Points, in no order, along strands that fork, close into loops and pass close to each other.
In the rows, zero is written as 128.
Points whose rows are less than 123 apart are linked; no others are.
duve: [106 147 156 129 137 111 119 123 104 138 146 123 133 155 106 139 130  99
 120 123 132 142 127 161 149 142 154 114 140 117 134  93 110 148 134 120
 116 144 144 128 127 147 126]
Vek: [112 119 130 131 128 142 136  88 174 127  80 165 124 116 150 122 171 174
  63 103 131 145  93  53 100 112  99 132 143 126 145 119 143 120 103 102
 107  89  92 166 169 157 125]
Kuza: [117  94 116 126 149  97 146 114 176 144 129  99 196 130 125 110 149 131
 102 138 118 161 125 108  92 137 138 101 120 129  84 172 176 145 115 149
 111  99 104 100  97 137  72]
Rop: [ 95 133 131 138 147 135 163  87 148 126 111 130 139 145 149 129 159 162
  89 102 139 148  94  81 102 126 143 138 133 124 140 116 135 132 102  89
 116 100 114 164 136 152 108]
lev: [116 124 137 128 152 179 207 118 116  98 115 107 101 129 192 143 130 185
 162 105 143 114 112  98 119  88 169 171 114 100 121 188 127 128 111  93
 174 102 116 173 125 129 123]
Sirif: [111 150 228 147 110 141  98 135 106  88 102 160 104 165  99 105 141 122
 118  91 169 129  99 169 157 131 159 118 172 111 194  75  87 155 167  85
 180 200 155 134 164 156 158]
Tigem: [156 103 176 136 128 141  78 113 173 139  82 141 176 147 135  93 128 110
 118 109 133 125  65 106 110 138 123 120 197 129 107 112 107 168 161  73
 141 187 129 134 145 183 171]
Zup: [109  84 141 125 136 133 150 121 196 117  84 111 177 134  97  96 152 169
 113 100 139 157 124 103  96 172 117  94 111 133 119 156 158 142 126 141
 168 153 134  99 117 100  72]
pebo: [195  83  94 107 129 125  74 154 183 114 132 158 125  85 140  85  96 116
 173 169  58  90 138 113 120  80  65 120 152 152  97 179 125 139 160 163
 155 121  82  74 126  95 164]
bul: [139 116 150 132 147 134 114 118 173 149 102 111 197 140 149  96 128 102
 122 111 123 135  72 100 109 106 152 123 199 136  90 135 119 183 140  71
 129 174 120 134 126 193 146]
soman: [165 168 135 111 149 107 101 159  69 113 158 116  91 103 133 170  66 133
 175 183 111 115 182 190 200  87 133 151 101 109 133 141 132 114 137 195
 121 102 114  95 125 122 125]
buvo: [144 126 163 108 135 106  92 139 134 124 122 117 146 135 108 100 113 113
 144 144 103 139 136 174 160 132 118 104 149 125 113 134 125 159 164 148
 149 175 128  90 115 139 133]
Pokap: [172 164 157 116 155 108  89 160  89 117 157 104 112 117 119 128  45 115
 185 169  97 116 172 197 195  79 122 138 127 125 121 135 112 149 152 188
 134 150 119  82 105 142 139]
Kupef: [180 139 149 111 138  72  71 138 114 115 150 152 111  77 182 136 101 108
 138 161  63 114 142 127 171  62 120 134 142  95  99 155 125 136 139 177
 118  57  65 119 130 143 131]
pusef: [122 126  76 127 117 128 142  89 133 157 126 148 109 109 157 165 172 126
  59 142 134 142 117  63  93 120 123 140 111 131 120 119 153  91  90 133
  60  44  97 170 150 148 117]
Sul: [180 110 119 114 119 129  76 154 148 134 130 119 134 119  91  95  79 100
 176 176  92 110 156 159 127 103  70 120 134 170 114 144 125 136 177 159
 127 190 140  60 110 104 155]
mulin: [ 79  91 166 129 134 150 165 126 178  89  76 110 158 142  77  91 144 196
 124  85 165 150 133 117 108 192 144 117 103 120 143 148 152 127 118 143
 200 158 154 110 124  85  74]
rin: [104 180 226 167 111 138 107 139  95 103 118 135 110 174  93 136 157  90
  98  80 179 118  94 156 129 119 187 129 168 107 188  57 103 145 147  70
 153 166 155 151 160 174 159]
pugu: [ 70 128 172 137 151 144 188 105 143 102  98  87 181 176 107  85 137 164
 118  85 152 150  96 129  89 158 175 124 146 130 146 137 125 158 110  83
 182 171 153 139 104 122 114]
gim: [153 136 130 118  52 138  64 127  95 124  90 183  56  90  81 148 158 128
 126 148 126 126 153 141 156 147  66 105 118 131 180  69 117  80 155 160
 103 170 172 138 211 111 173]
tol: [ 80  98 127 131 133 167 177 134 144  99 112  94 133 140  95 110 135 190
 152 114 170 130 139 141 118 179 150 131  84 125 142 171 147 115 115 137
 200 146 163 121 106  65 100]
vad: [133 143 177 143 113 101  70 130 154 157 111 161 124 123 136 141 164  85
  73 101 137 135  87 119 115 129 117 124 145 123 141  64 142 124 138 119
  91  99 121 153 167 190 161]
fuz: [112 138 187 124 139 146 162 125 109  88 115 139 124 140 134 126 115 166
 137  96 147 136 116 137 151 123 158 135 141 105 161 126 111 143 124 112
 189 134 124 146 148 133 123]
bobu: [117 116 185 152 124 142  95 114 164 132  79 141 158 162 107 110 150 128
 110  87 153 132  69 115  95 166 134 120 174 128 143  81 106 151 157  68
 144 194 157 139 153 179 152]
lel: [ 91  92  43 130  80 135 127 127 137 167 133 143 110 118  88 147 154 134
 150 152 141 132 145 115  98 201  82  96  67 167 142  95 123  79 101 131
  81 168 189 113 138  30 102]
gatar: [103 121 129 123 143 140 178  97 130 121 130 116 132 142 138 134 140 168
 122 116 143 146 133 116 112 146 153 132 116 118 134 137 141 120 109 120
 145 110 132 150 119 112  93]
bemet: [155 106  88 126 146 169 143 161 132 128 154 116 130 110 141 113  89 140
 197 157 115  84 139 137 144  90  97 137 108 146 108 202 135 143 141 147
 168 130 106 105 111 113 130]
Gik: [ 71 138 120 131 107 146 163 134  65 112 144  90 111 133  94 133 118 163
 154 150 170 132 190 188 142 173 168 146  76 122 176 113 125  82 105 146
 155 148 165 131 116  61 117]
Fovu: [137 142 107 143 128 120 109 125 110 186 161 112 160 152 155 152 133  54
 107  88 138 113 107 110  88 148 140 141 169 145  87  83 106 132 105  81
  56 127 138 161 128 196 177]
Pomiv: [ 97 188 130 151 125 119 202 130  50 115 167  99 110 160 138 178 129 106
  93 115 161 153 121 149 135 126 204 162 124 105 150 100 106 115 100 101
  98  97 160 164 109 125 129]
marad: [117 145 105 120 138 125 131 126  91 147 166  97 128 151 102 128 105 105
 145 146 123 121 170 167 146 139 135 121 121 141 125 120 112 133 126 134
 109 154 159 105 112 122 126]
Tuk: [152 137  92 108  87 111 112 107 122 137 109 194  81  81 116 176 166 127
  87 159 119 131 145 103 141 122  92 121 113 114 146 112 160  74 122 177
  92  64  98 160 177 109 120]
Dube: [122 109  43 121 132 107 170 109 141 175 180 118 132 137 141 160 149 112
 129 168 127 127 146 113  93 146 133 127  90 146  81 166 162  99 100 153
  56  72 120 119  88  78  81]
Neges: [100 107 132 135 113 121  92 110 154 172 120 137 144 141 110 144 170 113
  85  99 145 149 107  99  70 184 116 117 126 138 128  64 139 110 109 104
  74 124 149 155 148 166 138]
beba: [112 101  95 109 137  82 123 158 155 138 135  99 164 128  72 119 137 140
 151 146 139 147 160 164 116 175 121  94  74 158 105 165 158 119 118 185
 117 140 147  65 101  61  65]
vume: [108 155 187 147 129 110  77 139 106 140 145 123 134 165  98 127 129  79
 123 119 146 135 114 186 151 160 163 117 148 124 143  71 100 145 160 110
 118 177 170 118 134 168 150]
zir: [152 144 128 140 152 104 141 141 123 119 141 132 124 103 226 138 107 119
 107 127 102 134 126 103 136  54 171 164 138  91  92 172 129 155 131 134
 109  62  74 166 136 177  98]
bovet: [141 161 184 169 137 140  89 131 162 133  96 154 140 146 148 130 170  99
  85  69 157 108  65  97  96  97 147 138 183 131 151  74 122 139 132  62
 118 134 105 167 179 217 177]
Mes: [ 85 108  80 124 145 116 181 112 142 152 145  72 176 157 102 123 156 135
 120 126 150 151 134 143  75 175 161 110  92 146 100 164 165 123  97 138
 112 122 158 111  71  90  70]
rav: [133  82 121 113 122 137 128 109 184 139 101 125 171 139 117 103 140 128
 115 124 112 134 116  95  97 140 104 107 152 137  99 142 137 156 134 107
 141 152 120 116 125 135 123]
Zete: [138 127  59 137 123 140 134 101 107 182 164 104 151 150 158 142 123  73
 128 100 129 102 114  84  84 137 126 144 160 151  63 120 107 126  91  67
  61 126 136 156 104 174 186]
sabun: [158  84 101 111 118 143  92 166 179 127 110 128 153 120  94  81 111 107
 164 159 103 118 132 130 101 135  53 108 126 189 116 156 125 133 175 155
 147 193 139  57 118  75 133]
pazir: [118 124 158 136 161  96 132 119 162 119 124 127 146 108 180 121 145 152
  88 133 111 165 119 101 125 107 152 133 119  94 106 147 162 140 118 149
 111  67  78 141 126 160  70]
Ruro: [158 146  49 145 152 199 194 139  71 132 178  90  98 126 168 131  77 120
 188 134 120  75 148 133 137  83 121 177 110 148 111 178 107 128 128 101
 145 134 135 132  83 115 161]
Dukiz: [ 70 112 110 141 150 118 164  91 168 148 118  83 182 154 109 123 168 150
  79 117 142 169 102  91  72 177 156 114 121 140 114 114 160 138  93  98
 101 123 143 131  98 151  91]
veruk: [149  81  49 121 115 182 156 139 171 134 132 155 125 122 139 116 121 143
 167 136 111  85 117  80  96 127  53 130 116 166 123 173 121 127 139 112
 161 142 110 127 123  74 130]
fupif: [145 126 151 129 135  80  83 122 154 138 124 158 137  86 163 121 134 104
  79 138  86 140 104  98 138  81 126 124 147 105 104 120 139 145 133 146
 101  58  74 136 133 163 130]
buzub: [142 150 146 131 150 148 162 130 117 113 131 104 164 148 172  98  92 115
 153  95 123 115 100 131 142  87 173 137 181 127 112 159  91 189 133  66
 170 170 120 138 123 172 143]
rikel: [154 152 176 131  72 132  49 134  85 117 100 178  68 110  87 130 140 120
 129 134 137 132 132 169 173 141  88 113 134 124 185  66 104 105 178 148
 118 178 180 129 200 136 178]
buvu: [179 125 192 108 119  98  68 126 142 102  95 185 107  88 157 108 122 127
 126 131  83 123 117 127 171  81  92 116 166  98 137 127 116 143 156 154
 155 104  77 129 143 144 150]
Tok: [ 76 154  99 136 134 105 164 109  75 149 177  84 131 161 106 162 137 100
 103 132 144 152 149 146 123 175 183 128 102 120 118 102 128 113  98 127
  79 104 174 138  92 114 102]
zez: [164 103 186 114 129  73  72 129 175 104 108 155 145  75 154  93 124 136
 126 140  68 136 128 109 146  95 109 106 156 101 106 151 140 156 148 172
 153  85  74 108 116 141 122]
Bili: [154 140 167 134 149 137 121 124 150 123 104 133 176 129 175  87 107 110
 137 103 112 122  80 108 133  68 160 134 204 118 100 151 104 199 149  67
 159 169  93 146 134 195 144]
seba: [165 117 158 118 144  86  94 143 141 109 126 144 136  83 185 109  95 134
 149 152  74 120 135 119 151  70 135 128 139  90  83 186 142 161 143 166
 154  72  65 122 117 156 119]
Fazog: [146 100 146 110 114  65  69 128 182 124 117 148 134  94  92 120 147 128
 114 156  90 147 141 122 130 155 103  98 115 124 106 126 154 122 133 181
 112 106 109  88 107  94  91]
lanis: [179  84 144 106 123 101  75 140 181 105 111 144 146  96 138  86 114 130
 154 152  70 117 131 116 132 100  84 102 151 126  92 169 134 153 152 162
 167 126  91  77 120 112 140]
Dibed: [150  91 104 120 133 147 114 187 161 120 116 121 142 112  94  98 100 147
 181 150 118 113 136 140 129 127  70 114 100 167 122 181 140 132 155 172
 174 165 124  69 109  78 118]
gizuv: [134 119 168 126 132 115 140 119 138  98  92 168  95  79 157 161 155 191
 116 130 139 156 144 114 162 119 132 139 104  79 134 145 163  88 128 179
 142  63  88 144 152 127  89]
bom: [153 194  91 148 127 131 148 150  34 131 181 110  90 149 155 171  87  55
 132 117 134  96 133 151 174  87 149 152 164 138 120 103  71 144 120  98
  76 128 155 143 127 172 193]
notob: [115 119 135 120 143 160 179 122 113 101 124 121  99 123 160 153 126 180
 158 131 153 125 138 129 143 122 158 149 100  95 131 170 144 118 119 137
 170  99 123 143 126 114 110]
Pimaz: [ 76 136 204 137 136 137 160 116 134  92 104 125 148 158  96 105 133 167
 113  91 162 150 112 143 131 156 177 127 140 109 167 106 114 148 121 106
 183 161 140 141 127 127 105]
mep: [ 86 174 123 148 144 104 178 141  66 129 188  74 142 170 128 163 112  85
 103 126 139 147 138 172 146 151 208 141 124 110 120 109 103 138 103 118
  95 113 166 134  86 132 115]
Mok: [121 134  63 125 123 153 167  94  87 155 154 109 111 152 141 142 130 107
 132 113 142 109 129 105 112 128 119 140 131 138 117 121 110 118 104  71
 104 127 153 154 116 127 167]
fubas: [107 175 181 144  94 140 121 130  94 123 119 162  93 147  95 146 162 106
 103  91 172 132  96 134 131 131 156 124 153 122 184  63 111 123 134  95
 128 139 156 176 175 157 164]
vunof: [109 133 184 134 157  85 131 140 158 105 114 141 114  76 184 148 154 176
  99 140 126 176 131 115 153 115 166 139  96  71 117 146 178 105 122 187
 121  44  74 137 125 147  62]
Favev: [107  96 114 125 130 170 145 161 155 100 100 122 129 123  87 103 121 181
 171 122 153 116 148 140 138 169 112 118  87 139 151 163 135 121 138 157
 203 165 152  98 119  67 102]
Zin: [128 150  54 150 128 141 174 102  73 164 156 107 121 159 157 157 129  89
 115  78 147 120 103  83  93 127 146 161 148 139  91 111 108 122  90  46
  67 112 149 178 118 159 193]
nuf: [131 111 157 116 137 131 139 137 129  95 104 153  98  96 137 151 125 191
 157 141 141 132 151 134 174 124 133 135 100  84 134 163 150 108 132 165
 174  94 106 124 145 108  98]
vuk: [143 124 122 128 152 148 172 112 126 115 128 123 124 119 211 131 117 156
 137 119 124 120 123  92 120  75 153 159 127 103  96 182 129 148 119 111
 137  85  96 165 133 152 104]
Ral: [142 110  68 110 105 108 127  94 144 153 127 185  96  88 142 168 166 126
  76 168 122 133 140  79 100 115 108 131 109 125 118 130 162  76 107 160
  62  34  85 152 154 105 110]
Ziniz: [171 158 132 107 129  71  74 146  90 112 154 139  87  78 145 180 102 131
 153 180  92 123 173 162 192  94 121 146 103  90 122 148 148  95 131 209
 109  68  82 105 128 110 113]
lal: [132 148 139 127  85 134  94 118 120 158 114 172  97 120 111 155 167 102
  89 102 148 128 106 113 113 144 110 118 143 134 154  60 134 102 123 129
  89 111 147 181 190 171 172]
geke: [200 152 189 103  93 120  57 134 112  98  87 206  66  93 143 114 126 124
 132 129  97 112 115 135 192  79  75 114 173 113 168 110 104 129 176 156
 155 131 102 135 180 147 187]
bine: [ 70 125 153 146 144 138 167  92 157 130  90 101 176 164 104 103 154 154
 102  89 147 150  81  97  78 162 160 128 155 137 140 102 119 153 108  57
 140 166 156 155 117 154 127]
Rebe: [126 151 149 125  75 149 110 116  98 125 105 177  75 120 101 149 159 124
 111 108 153 127 116 122 143 141 107 115 148 128 182  70 112 107 142 118
 122 148 160 176 200 148 174]
zeni: [142 145 205 146  97 126  55 134  98 112 108 172  95 144  97 115 140 110
 121 108 155 127 104 176 166 148 119 111 152 120 180  66  99 129 184 112
 143 186 170 127 181 156 172]
naren: [148  81 102 112 106 160 101 132 181 139  99 129 155 142 110  90 128 107
 141 141 108 115 118 102  93 147  72 105 151 160 105 149 122 147 160 109
 149 194 143  90 131 112 145]
faz: [154 156  77 135 146 204 197 126  58 118 161  97  94 135 170 117  76 134
 176 107 123  86 136 136 145  78 125 179 133 137 137 149  89 138 130  63
 171 150 136 151 109 128 181]
rap: [145 158 150 147 147  95 109 138 128 128 134 147 135 109 190 139 121  86
  79 119 100 137 104 106 150  60 158 139 151 100 111 124 124 160 135 118
 100  69  78 150 144 183 120]
gozez: [ 94 146 117 140 145 115 156  95 142 142 135 125 126 128 158 159 175 142
  61 123 142 160 106  87 109 129 149 146 117 120 139 103 151 111 101 118
  77  58 109 167 137 157  96]
Zalug: [ 95 180 214 159 124 128 109 152  78 103 146 117 121 182  94 128 124  71
 115 109 167 124 116 202 162 133 202 126 159 110 176  70  86 157 148  90
 147 187 159 128 127 158 149]
kup: [163 100 101 108 113 141 101 149 151 123 113 167  98 112 115 124 111 143
 162 155 108 104 159 120 145 125  62 119 112 141 144 137 130 109 147 154
 149 144 114 102 144  74 127]
pabu: [127 100  95 123 112 113  85 112 138 181 147 136 141 136 118 154 147  82
  97 121 130 129 125 103  80 160 113 120 133 141 100  84 131 111 106 118
  54 102 133 150 134 164 147]
tupek: [123 117 175 111 151 104 117 149 146 106 104  97 174 141  93  87 123 138
 141 122 123 156 132 183 149 150 142  95 133 124 115 149 142 162 143 161
 174 168 137  87 106 129 103]
Kalo: [127  82 138 121 122  85  76 114 207 141 100 148 154 105 101 114 157 115
  82 147  99 159 117  94  99 159 102 101 133 124  95 112 154 127 127 146
  99 108 111 100 122 134 104]
Bomu: [170  73  73 110 122 155 114 162 189 126 126 163 131 104 132  97 104 127
 167 161  84  92 123  94 107 109  46 131 131 167 107 181 128 132 154 145
 164 136  94  95 130  77 144]
nulir: [ 91 169 169 125 121 130 159 146  46  90 154 114 111 141 117 152 105 138
 136 134 163 139 160 191 180 143 180 146 108 104 176 104 103 110 114 146
 160 130 147 142 134 109 118]
mated: [126 124  79 119 122 156 151 114 100 143 152 122 110 146 121 128 117 128
 152 131 129 105 152 133 126 133 109 127 117 147 139 126 113 123 123 104
 134 151 154 130 115  99 141]
Nuve: [ 78 124  71 131 130  96 160 110 114 161 173  81 148 154  89 144 153 114
 119 142 147 153 160 149  99 189 169 111  79 135 103 126 148 106  95 147
  75 115 171 115  77  86  71]
lem: [147 150 101 127 152 144 166 134  86 121 172  89 128 139 171 137  87 119
 161 135 111 107 147 151 158  93 151 148 125 116 101 171 113 151 121 128
 134 117 123 126 110 141 127]
Furo: [ 79 158  98 131 137 139 172 143  59 117 175  57 127 154  97 129  98 125
 162 158 156 130 188 201 132 170 181 145  78 127 148 136 128 102  98 158
 133 141 180 115  79  76 114]
Sesi: [132 131 118 125 158 177 163 148 103 105 144  85 131 126 148 117  83 149
 188 140 129 100 139 163 158  96 145 140 107 121 116 194 129 157 139 141
 187 133 129 108 106 135 132]
guri: [ 93  84  42 123  99 121 150 125 162 174 141 128 149 137  88 131 154 127
 136 146 136 130 138 107  77 195  94  97  81 172 112 134 143 105 104 128
  86 143 171 109 104  55  88]
Fipuz: [127 129 142 150 134 138  97 114 174 159  94 141 163 145 156 124 164 117
  84  78 141 120  62  74  65 134 125 145 176 147 127  85 115 131 113  59
 101 135 108 172 165 207 172]
zag: [ 86 154 147 124 120 143 144 138  57 109 149  99 109 148  91 118  97 131
 156 136 157 133 182 198 157 153 156 131 108 125 185  90  94 111 115 136
 153 171 170 130 123  96 137]
tade: [173 170 144 119 136  70  96 152  88 117 158 144  98  84 174 173 115 100
 120 162  86 132 150 145 189  70 134 144 120  86 112 141 135 115 133 194
  92  41  84 134 139 136 116]
Gogam: [ 96 116 130 135 160 122 174  98 160 128 128  86 177 148 135 116 145 153
 102 117 135 160 114 112  93 140 165 118 121 125 107 155 156 149 107 120
 126 117 124 128  98 142  76]
ridu: [144 101  21 120  91 190 167 137 120 147 128 186  80  96 144 156 132 158
 166 149 132  84 135  84 105 129  36 148  95 169 165 146 119  67 132 123
 136 125 129 153 147  47 142]
nis: [110  99  92 120 112 133 121 138 150 142 123 118 131 142  76 109 136 132
 147 142 132 130 158 146 111 174  99  95  95 160 131 124 130 123 129 142
 133 180 170  95 118  72 102]
lali: [150 103  50 113 103 146 129 145 135 144 140 173 102  99 130 149 114 145
 165 171 120  95 153 108 124 124  56 138  98 160 145 148 132  89 136 152
 118 116 116 123 143  56 125]
duta: [151 150 110 138 113 127 104 123 111 167 143 146 122 129 153 160 139  66
  94  96 132 111  96 102 114 109 129 137 154 135 109  87 114 133 109 106
  65  87 110 175 157 190 181]
tos: [ 78  97 124 128 132 134 146 104 165 153  97  83 188 166  86 105 158 131
 104 104 150 153 102 108  66 186 141 103 144 147 111 110 136 148 115  88
 126 182 178 122 102 141 116]
Gab: [199 130 184 104 102 112  50 141 125  87  87 186  67  81 132 117 108 155
 159 150  94 113 152 145 194  94  61 121 145 112 167 113 111 112 171 180
 167 140 102 103 159 121 165]
Nev: [101 179 140 151 133 141 205 110  75 103 136 117 110 155 151 155 145 139
  92  94 153 146  93 105 114 112 187 162 133 115 159 108 113 120 100  77
 120  99 136 182 130 138 138]
Ditog: [146 129 181 110 136 104  81 162 131  88 101 130 106 102  91 106  94 168
 174 146 118 128 166 181 197 135 116 112 104 114 145 130 134 129 150 190
 184 155 127  84 126 107 123]
Litas: [108  83 163 112 162 116 136 147 173 104  87  84 204 130  99  90 133 157
 126 100 148 164 127 152 115 149 141  91 123 129 105 180 159 157 130 151
 184 147 134  75  97 123  72]
Pesud: [163 162  80 133 149 150 151 140  64 144 189  90 109 130 137 144  54  87
 178 159 109  86 180 167 163  81 115 156 125 154 112 142 102 131 131 142
 102 143 148 107  95 126 150]
vofit: [129  99  25 128 114 183 184 132 132 147 139 148 105 122 132 137 135 165
 163 132 135  97 118  83  93 147  69 145  94 161 145 155 124  87 132  96
 149 144 143 150 111  49 132]
tikep: [105  96  79 120 138  97 168 136 163 148 145 102 159 134 108 138 153 148
 134 151 146 146 145 136  95 174 139 109  70 148  97 180 175 108 110 176
 101  98 131  95  87  69  52]
pum: [152 170 102 127 137 126 151 131  62 130 172 112 107 141 163 167  99  83
 130 130 122 117 141 142 171  91 147 146 142 118 119 127  92 145 119 123
  92 106 129 143 130 154 145]
Les: [ 98 137 211 160 133 117  92 130 140 127 112 130 158 166  95 117 147 107
 108  99 160 140  86 166 128 163 174 114 167 117 145  74 113 157 159  89
 146 191 160 123 134 171 136]
zuzab: [142 172  71 140 141 159 166 129  42 146 183  88  97 146 142 142  70  75
 157 131 127  94 166 153 155  94 126 159 143 155 116 115  81 136 122  94
  92 154 167 126  94 144 186]
guv: [ 86 163 156 149 129 144 189 110  78 105 125 110 132 181 125 125 125 130
 119  86 159 134  89 126 112 125 182 148 150 123 152 106  97 145 105  39
 148 152 148 168 119 136 157]
Sosut: [129 107  64 120 125 116 131 108 135 168 168 123 139 137 125 146 132  94
 124 160 115 119 145 110 109 138 118 119 119 142  85 145 138 120 108 128
  71  99 121 116 106 117 113]
Belet: [118 135 166 135 153  59  88 132 179 129 134 144 147  78 190 114 153 132
  60 146  86 162 114  97 140  93 148 128 117  93 117 128 170 131 121 169
  99  30  62 124 122 156  85]
bonif: [190 138 138 110 134 107  71 149 123 126 156 112 122 110 111 105  59  95
 177 180  80 107 169 175 157  78  87 131 141 146 106 152 122 147 163 178
 124 158 110  66 104 132 162]
salo: [167 127 187 101 116  84  66 145 132  99 107 159  99  85 118 131 116 160
 156 146  97 130 158 151 196 121  95 115 123 101 141 126 134 118 150 188
 163 115 100  97 133 113 122]
Nesop: [165 126 177 111 137 124  82 158 136 105 107 113 130 125  96  88  88 139
 175 147 107 126 157 188 168 120  98 110 128 137 135 134 120 149 173 172
 174 196 136  72 115 122 144]
tede: [162 113  91 114 113 120  80 116 121 176 154 150 121 120 139 149 124  55
 105 130 109 106 123 106 107 121 107 133 157 141  82 109 108 114 115 124
  55  86 107 142 150 174 185]
Lav: [137 144 152 120  49 160 109 113 106 107  74 201  51  99  89 140 167 153
 116 119 142 129 134 117 156 150  80 110 144 117 197  71 114  85 152 143
 141 175 166 165 225 115 172]
vis: [100  95  86 133  87 141  95 130 142 143 115 131 106 118  65 126 134 134
 150 154 139 137 161 149 113 190  89  89  72 166 151  85 118  91 125 149
 100 202 190  91 149  37 103]
sav: [101 152 189 139 127 171 190 114  93  78 102 130 125 169 133 110 118 173
 138  77 159 118  97 122 128 111 166 153 149 117 178 129  90 139 113  59
 199 157 134 169 138 127 153]
sulu: [135  84 107 123 140 126 138 100 189 134 115 133 174 116 152  99 135 140
 104 136 102 135 115  74  81 109 120 119 139 130  88 172 156 152 119 127
 125  99  86 125 119 137 103]
Menuk: [104 146  67 128 150 128 167 137  89 144 183  67 139 151 103 129 109 114
 159 149 140 120 173 176 122 153 150 128  88 155 120 155 135 115 111 154
 113 144 169 101  74  85 109]
Sufeb: [135 127  61 133 138 197 181 138  91 135 159 105 107 133 126 119  98 150
 184 130 132  82 147 142 121 120 104 152 100 155 146 154 117 111 134 105
 172 158 147 132  92  92 150]
tiz: [ 91 184 198 142 128 121 139 164  59  85 157 102 121 173 108 127  93 102
 131 122 158 136 146 212 185 136 203 140 133 105 181  92  91 141 124 128
 162 161 144 130 115 128 126]
fika: [165 139  84 128 151 145 135 164 103 137 172  98 124 112 125 131  58 114
 197 171 109  86 163 166 149  80 111 144 105 154 106 182 133 137 140 171
 128 131 117  87 100 117 126]
lobam: [ 88  98 127 137 123 120 113  98 201 143  89 148 138 123 115 129 178 165
  49 110 133 163 100  62  87 171 102 122 124 128 137  92 154 109 103 106
  99 104 115 136 152 155 103]
rim: [118  94  50 123 112 140 157 107 154 169 149 117 149 148 116 128 141 115
 133 133 129 114 128  95  85 152 102 109 115 159  99 152 138 128 111 103
 104 139 147 121  96  96 123]
panat: [146 150 149 120 111 105 127 111 122 115 105 177  92  78 138 165 162 151
  82 134 126 150 136 111 154 112 115 128 121  96 150 112 164  88 131 177
 118  57  88 160 170 126 105]
lirak: [128 113 133 104 121  63  79 146 155 130 132 115 135 116  67 119 132 132
 138 153 110 151 159 164 143 170 120  88  95 133 116 130 151 121 131 191
 109 141 132  71 104  81  79]
Lapa: [132 100  86 121 137 116 161 110 150 146 152 135 122 114 157 160 150 145
 125 161 127 141 146 106 102 129 136 135  91 120  96 168 174  99 110 166
  87  65  89 139 112  94  69]
senok: [144 158 113 133 149 182 186 122  83 107 148  93 132 149 177 105  85 133
 172  93 121  96 112 131 143  78 153 165 158 129 122 162  83 172 125  54
 187 165 129 149 118 153 174]
Puru: [114 150 138 139 146 165 220  98  97 101 112 117 114 143 185 142 147 176
 120  91 145 141  99  86 101  93 173 174 128 112 138 150 128 117 100  72
 138  99 117 186 134 131 132]
napat: [108 102 141 126 132  93  83 111 200 142 101 158 139  99 135 118 170 141
  50 131 107 165 103  79 107 139 105 117 130 116 122  95 160 119 110 135
  90  71  88 125 136 155 105]
Sumu: [129 179 210 170 128 101  67 144 168 133  97 159 120 137 149 134 175  86
  65  80 147 122  78 121 130  93 149 126 167 107 160  63 158 134 135  96
 121 112 103 139 176 205 162]
domol: [101 108 135 145 137 121 103 115 192 172 108 118 185 147 135 123 172 120
  76 100 137 143  78  81  52 178 122 128 157 144 117  80 141 123 103  79
  85 136 123 150 142 195 142]
gak: [139 105 105 114 133 136 125 157 145 116 125 137 115 113 104 127 105 169
 177 156 128 109 162 142 154 136  99 123  86 138 133 164 149 116 135 172
 167 135 124  97 124  78 105]

How many points has the smallest loop of links through each point below? Write none if it is on no loop.
bine -> 14
vume -> 10
ridu -> 20
bul -> 14
Nesop -> 23
Sesi -> 8
zeni -> 8
nuf -> 10
Zin -> 22
